Points, in no order, along strands that fork, close into loops and pass close to each other.
(in the rows, 128 means zero)
Points whose rows are less than 69.7 apart are linked; no others are. Some points are linked to none.
mufu: 101,147,109,117,121,79,95,134,126,131,126,115,122,100,115,157,148,123,127,120,131,144,91,143,114,133,143
bivo: 151,133,123,110,124,117,134,117,133,102,121,148,110,159,140,117,141,141,144,131,111,105,145,111,121,129,119
mogim: 106,127,109,100,113,74,97,133,136,140,133,156,130,136,118,133,130,115,131,127,117,140,126,139,114,141,129
Dom: 93,123,118,79,141,92,78,142,120,141,141,166,147,157,119,145,99,112,109,131,116,153,128,125,121,153,99
sanen: 114,118,114,112,189,145,134,141,125,125,114,159,122,145,141,159,130,144,121,135,140,123,121,102,135,135,123
mivev: 142,136,132,127,103,164,151,135,144,128,140,129,129,137,148,93,128,120,135,117,133,105,144,157,107,108,153
Bivel: 142,128,117,136,139,140,159,115,133,130,120,133,127,117,148,111,138,122,133,143,133,103,141,135,137,117,139
ror: 143,140,148,158,138,143,141,117,141,109,105,115,123,91,156,135,122,163,123,127,121,89,139,113,131,120,147
tuda: 119,117,111,98,105,92,105,110,141,125,136,154,130,151,129,116,129,121,134,137,107,114,146,127,123,146,137
fosil: 111,142,118,132,88,127,113,158,141,147,149,124,135,120,124,124,124,108,131,93,133,136,130,162,110,119,143
met: 108,121,130,145,140,153,140,127,122,124,106,117,140,141,129,138,134,135,105,124,143,122,153,97,149,133,90
balem: 141,113,128,90,118,113,118,123,145,123,126,156,107,154,133,127,135,136,131,134,117,125,147,123,119,146,139
dab: 124,118,92,153,128,115,138,138,115,126,128,140,173,116,137,139,160,87,109,127,148,117,145,136,134,123,129
Zabim: 149,142,114,134,139,129,172,122,123,136,131,126,144,114,147,90,134,93,136,153,139,105,135,155,129,105,143
libez: 121,125,129,149,120,134,99,112,132,155,131,72,105,125,109,149,125,139,114,131,138,158,119,126,113,137,146
besif: 163,130,136,160,145,137,148,88,138,122,125,107,149,91,148,115,147,98,127,161,120,79,135,127,136,133,137
Zeg: 145,136,99,115,162,118,142,115,129,145,131,132,95,138,122,131,120,147,121,155,143,154,119,129,144,127,144
vil: 125,105,158,102,133,143,124,143,127,106,121,180,134,163,134,139,117,139,113,115,114,139,151,92,129,141,88
pato: 138,139,110,135,100,119,120,111,140,141,154,99,113,123,122,121,133,115,138,126,119,124,116,156,108,128,159
zabed: 116,150,104,139,110,135,141,156,131,142,160,115,146,116,117,115,124,96,132,102,148,127,121,169,112,101,146
gev: 125,117,116,111,109,121,131,133,137,146,137,138,117,126,115,130,138,103,152,136,122,139,131,147,130,125,118
kozu: 95,120,126,98,118,100,87,134,137,142,133,131,109,150,113,146,126,136,120,129,118,159,132,127,124,147,130
Zefon: 152,143,124,126,155,130,179,120,124,159,137,145,120,128,135,106,116,127,119,132,150,142,133,140,131,114,139
Damar: 135,126,131,144,129,123,117,110,123,103,115,125,133,137,138,126,132,139,115,129,109,104,156,90,133,150,117
rup: 121,113,144,135,128,121,127,145,132,98,118,167,171,120,134,113,139,112,152,133,114,97,154,113,140,139,95
goko: 114,106,112,156,130,141,122,118,123,133,125,108,161,131,129,134,138,119,107,128,141,111,155,114,138,136,109
Saf: 139,130,107,108,155,118,139,118,111,113,140,146,115,161,124,109,116,146,158,136,128,126,109,119,133,112,121
vusav: 122,126,95,124,152,117,133,141,125,145,123,134,127,125,135,144,143,128,113,128,154,138,131,145,120,118,149
kuzed: 126,104,157,129,128,180,147,122,140,129,114,125,116,141,141,140,127,154,125,127,126,122,143,106,153,113,133
Nit: 114,108,140,126,93,141,116,129,134,135,136,128,149,152,130,117,119,125,107,96,134,128,155,118,126,126,114
lik: 154,141,150,164,131,149,137,112,141,103,130,88,142,90,146,121,121,133,126,128,118,77,132,131,115,126,143
funif: 149,129,108,152,102,137,123,106,132,152,149,89,136,122,116,121,135,99,125,127,127,123,133,135,114,135,137
vonen: 154,131,141,151,121,168,165,95,122,144,146,95,117,139,127,98,115,124,123,139,134,131,134,137,133,117,136
seze: 94,151,139,128,130,90,86,136,126,127,114,97,103,113,123,160,143,135,119,134,136,153,97,125,114,159,137
lek: 127,141,97,123,123,94,135,114,128,147,136,119,124,93,115,116,140,109,150,145,129,121,104,168,132,106,168
miz: 126,128,120,166,133,126,150,130,107,105,126,129,176,99,153,114,152,96,139,142,135,88,131,132,142,123,133
sem: 135,136,152,149,128,158,143,142,134,99,117,125,128,100,147,122,121,166,129,109,128,96,130,123,138,111,128
dodus: 134,117,144,133,145,150,152,120,137,123,115,133,116,130,138,127,132,131,139,145,125,106,143,102,155,119,123
sukez: 146,103,171,131,102,155,135,134,128,102,122,132,127,161,137,124,123,185,111,109,109,132,141,97,131,115,136
kanuk: 111,112,164,120,127,135,123,151,133,109,112,170,153,131,135,130,107,134,113,111,108,117,156,97,142,149,88
Sifa: 139,155,134,122,126,93,129,134,131,124,110,106,85,106,102,135,132,142,132,154,133,172,84,122,139,151,146
rika: 108,127,97,91,182,134,119,127,125,132,128,159,122,155,120,164,117,138,131,155,131,144,102,107,124,133,115
Vav: 135,137,108,132,103,101,117,108,131,143,143,108,118,101,106,136,144,90,149,139,118,130,104,158,121,125,154
doz: 140,124,155,151,98,170,119,116,150,118,118,106,138,115,144,135,128,147,88,103,125,100,150,113,120,134,130
San: 137,126,90,114,143,108,134,103,127,130,121,125,110,139,126,139,144,120,129,157,129,143,123,122,138,135,135
Nadiz: 144,144,103,103,166,116,140,129,119,133,141,158,114,140,116,117,101,162,162,137,129,140,89,136,127,121,136
mel: 153,134,115,89,160,121,124,139,123,129,135,157,98,145,96,139,106,155,161,142,129,164,84,141,129,140,132
vetat: 130,122,150,133,96,121,119,138,130,108,114,150,152,134,155,105,121,125,106,102,105,97,174,118,122,143,114
med: 129,110,120,125,120,132,111,104,141,138,134,103,111,156,130,132,132,142,129,129,117,130,132,115,122,130,153
surak: 117,97,160,121,119,158,125,128,135,113,118,139,116,153,135,137,122,161,118,109,120,122,147,96,139,124,128
gutun: 110,133,136,140,106,105,86,120,136,141,136,82,103,114,111,139,132,124,120,126,124,151,105,133,111,152,142
teru: 80,134,132,110,123,99,74,144,118,143,128,123,131,137,119,149,116,123,110,117,132,169,129,134,117,150,104
Lugur: 149,122,148,120,152,157,163,152,137,117,113,160,121,133,151,116,123,161,137,110,135,115,122,127,127,116,134
zute: 137,161,119,123,105,84,129,118,133,136,119,104,98,94,102,137,138,123,135,148,130,161,94,144,116,152,139
laz: 134,123,119,127,125,137,112,148,135,142,127,107,97,148,121,133,112,171,142,128,127,176,107,136,137,123,163
sibo: 161,126,145,145,126,159,160,93,126,143,141,104,120,134,127,96,123,96,142,159,123,105,139,125,144,119,123
karu: 82,123,126,129,124,98,77,123,110,151,134,96,139,132,118,152,143,106,103,132,142,155,132,139,120,143,116
Vom: 169,143,151,142,138,133,164,115,137,109,106,134,122,111,154,102,135,129,142,150,129,96,144,133,130,119,127
lile: 135,157,154,114,118,107,125,155,131,109,100,113,91,116,116,128,134,149,137,136,130,163,75,116,124,166,131
pebeg: 106,141,143,129,88,117,110,159,130,139,129,119,115,110,106,142,120,120,131,98,125,162,105,129,120,136,111
Samil: 124,133,133,119,94,141,132,149,141,145,145,122,115,126,115,126,115,130,145,98,135,147,114,156,111,114,148
katu: 155,132,123,154,109,160,145,124,131,139,139,104,116,148,135,113,127,129,113,118,140,148,139,137,118,118,134
Pamad: 157,126,130,163,139,148,127,100,137,104,143,90,164,92,145,116,137,111,126,139,117,59,127,124,116,141,147
zet: 142,157,123,132,151,124,173,101,119,153,141,130,133,104,139,83,120,122,117,144,151,118,138,158,135,107,161
Vab: 96,117,149,111,135,136,103,130,125,133,107,140,133,154,146,144,129,142,87,114,132,132,161,92,133,145,106
Fusen: 141,126,114,125,122,136,126,121,136,133,138,114,101,150,125,113,122,160,145,130,129,140,122,127,125,117,156
relu: 120,127,127,116,108,102,105,123,128,142,120,124,110,116,102,144,135,92,138,134,121,163,124,141,125,144,111
non: 107,123,144,140,132,142,141,149,129,104,119,138,155,115,139,124,121,147,135,99,132,85,134,114,140,119,104
nom: 119,143,95,105,145,86,144,116,115,143,130,135,124,101,102,131,125,125,149,154,132,141,92,154,143,111,145
Zakig: 116,134,150,112,94,106,109,152,139,133,122,127,99,113,103,132,119,117,143,125,103,161,113,128,122,148,118
gog: 153,110,184,126,110,156,147,119,131,103,121,140,114,147,143,110,130,131,147,135,102,103,144,120,136,104,115
vuke: 148,116,97,160,126,117,125,102,124,143,145,102,152,117,125,131,153,84,110,153,130,121,130,142,125,131,144
mif: 158,150,108,120,149,121,162,130,124,150,138,133,104,136,128,113,110,155,123,130,154,171,119,144,136,126,147
tegev: 130,110,139,129,100,140,133,127,130,122,127,145,142,144,143,109,134,107,125,112,116,109,160,122,121,124,115
kodap: 131,114,123,142,115,148,105,107,140,152,137,81,114,155,137,138,124,146,105,112,134,133,125,122,110,143,157
Lep: 101,109,113,109,144,130,105,149,124,128,135,155,134,158,129,141,113,148,120,93,125,118,124,105,118,135,124
Kule: 134,118,102,153,136,115,141,108,114,125,131,130,163,109,138,129,161,93,124,155,135,105,142,137,142,129,139
Dud: 117,109,122,129,142,154,145,131,120,129,122,120,114,157,123,133,120,156,117,122,141,143,135,104,149,118,96
Nuki: 94,118,131,127,136,135,116,147,133,115,122,151,148,138,134,136,126,154,128,94,128,97,130,98,133,125,123
Fibab: 121,153,105,133,137,138,154,155,111,151,151,137,142,111,119,116,114,117,132,103,154,137,101,168,123,104,131
veka: 120,110,105,113,141,111,115,97,131,133,130,127,130,142,122,155,152,103,118,167,120,131,138,120,140,144,121
nad: 140,163,117,134,129,115,154,127,120,141,155,114,116,107,115,98,109,126,147,128,139,147,100,162,126,114,156
luf: 132,125,126,120,167,150,145,148,136,117,114,155,117,134,144,142,117,165,134,120,130,113,120,101,134,127,131
mube: 138,131,106,120,135,111,144,110,119,110,131,136,120,146,130,98,138,125,158,153,117,103,127,114,134,120,114
Gub: 122,144,118,120,168,90,148,125,103,147,135,137,129,89,103,120,110,119,138,142,142,162,86,152,141,113,137
mek: 147,134,128,157,146,121,129,111,135,105,107,116,145,81,145,139,155,119,135,155,115,81,145,123,135,137,128
tuvo: 142,138,133,99,133,125,117,143,131,135,127,126,85,136,108,147,115,155,145,130,127,185,91,136,135,140,142
livuf: 144,120,173,145,87,154,119,129,132,103,119,126,137,134,144,108,125,165,100,93,108,110,150,110,121,122,123
zake: 167,144,172,149,146,134,152,121,118,97,108,132,123,100,148,103,117,135,154,148,120,106,145,135,136,111,99
nete: 90,113,120,101,151,124,97,142,122,138,138,165,157,158,121,147,105,121,115,111,118,132,122,114,121,135,102
mefo: 134,143,136,154,101,155,125,133,136,109,119,112,157,115,146,113,133,132,102,105,128,80,153,120,115,131,123
reku: 93,117,111,131,111,99,106,139,115,141,140,135,166,132,109,139,138,87,133,119,134,144,134,135,140,130,108
vivuk: 172,148,196,140,120,152,145,132,125,82,104,126,116,117,150,105,113,155,155,132,122,123,132,139,129,90,104
Vup: 98,139,118,102,159,104,106,140,108,137,113,135,120,109,116,176,148,113,120,146,145,168,99,144,124,143,112
Fogan: 114,143,110,141,128,120,134,120,116,155,131,97,109,105,112,141,126,114,120,136,148,166,108,144,130,121,131
Zur: 95,125,110,94,167,124,92,139,120,134,128,142,124,151,122,165,126,142,115,134,143,164,117,121,119,142,118
tovaz: 122,102,130,122,106,135,141,131,134,137,136,143,138,137,120,104,130,92,160,133,123,112,146,133,124,123,117
Zoga: 137,117,146,120,118,169,149,146,140,131,131,142,122,136,140,107,123,137,139,101,135,121,130,140,115,108,137
voz: 117,124,98,167,125,126,115,126,114,129,137,105,172,128,138,141,154,105,93,117,148,107,142,129,128,124,133
kal: 103,120,116,133,100,123,108,136,120,145,136,120,149,143,112,128,126,110,111,103,133,144,141,132,124,129,104
depur: 157,123,201,135,113,158,139,131,124,89,109,132,120,125,147,116,124,162,141,112,107,109,136,118,128,103,108
ren: 131,140,115,124,112,88,106,122,129,144,115,110,109,108,107,151,156,98,121,152,131,164,120,153,110,151,126
muzi: 155,122,143,151,104,174,135,117,143,119,122,99,128,147,139,117,126,147,95,109,134,121,141,116,118,129,148
mul: 146,140,144,145,104,160,143,135,136,110,133,118,149,116,149,103,134,103,124,117,129,82,157,143,105,118,134
zedar: 105,143,98,130,130,76,105,140,104,126,128,124,146,95,108,159,151,100,131,129,132,146,85,153,134,122,131
Puv: 134,136,129,158,128,119,134,132,125,101,117,132,160,92,146,122,147,116,144,132,124,74,151,120,131,122,127
nupa: 109,112,134,125,129,148,115,122,124,132,135,107,103,175,105,146,108,149,125,126,127,168,131,107,144,127,103
Gutul: 110,117,155,140,120,130,115,146,132,97,111,159,163,102,129,133,121,127,132,126,109,102,164,98,148,144,86
Tisa: 128,136,105,127,167,111,153,145,107,158,145,149,139,98,109,118,106,117,134,119,148,149,96,158,127,110,126
bisa: 118,106,153,83,158,158,114,137,131,112,130,179,123,175,131,148,105,147,122,127,101,146,122,89,128,136,113
fofo: 111,117,99,125,155,116,142,145,109,144,142,153,155,124,115,136,131,95,150,132,128,122,114,145,140,112,113
Miv: 117,107,136,99,139,146,121,130,124,124,138,147,109,175,118,147,109,153,132,130,111,155,122,103,136,130,121

A piece is two or more points that can be reached from each other along the links. Count, over all rows, the pieces, the separate loops (a circle has one, a figure eight two, a Y none), the forks (points with three links) and the tips (points with one).
pieces | 4
loops | 0
forks | 5
tips | 13

A fork is a point with three links, a tip a point with one. Leave the first point through the second and follow the links. Name the first fork or tip that comes.
Dom / nete | Kule
laz / Fusen | zedar
Zur / rika | doz
pato / Vav | Samil
voz / goko | rup
libez / kodap | karu
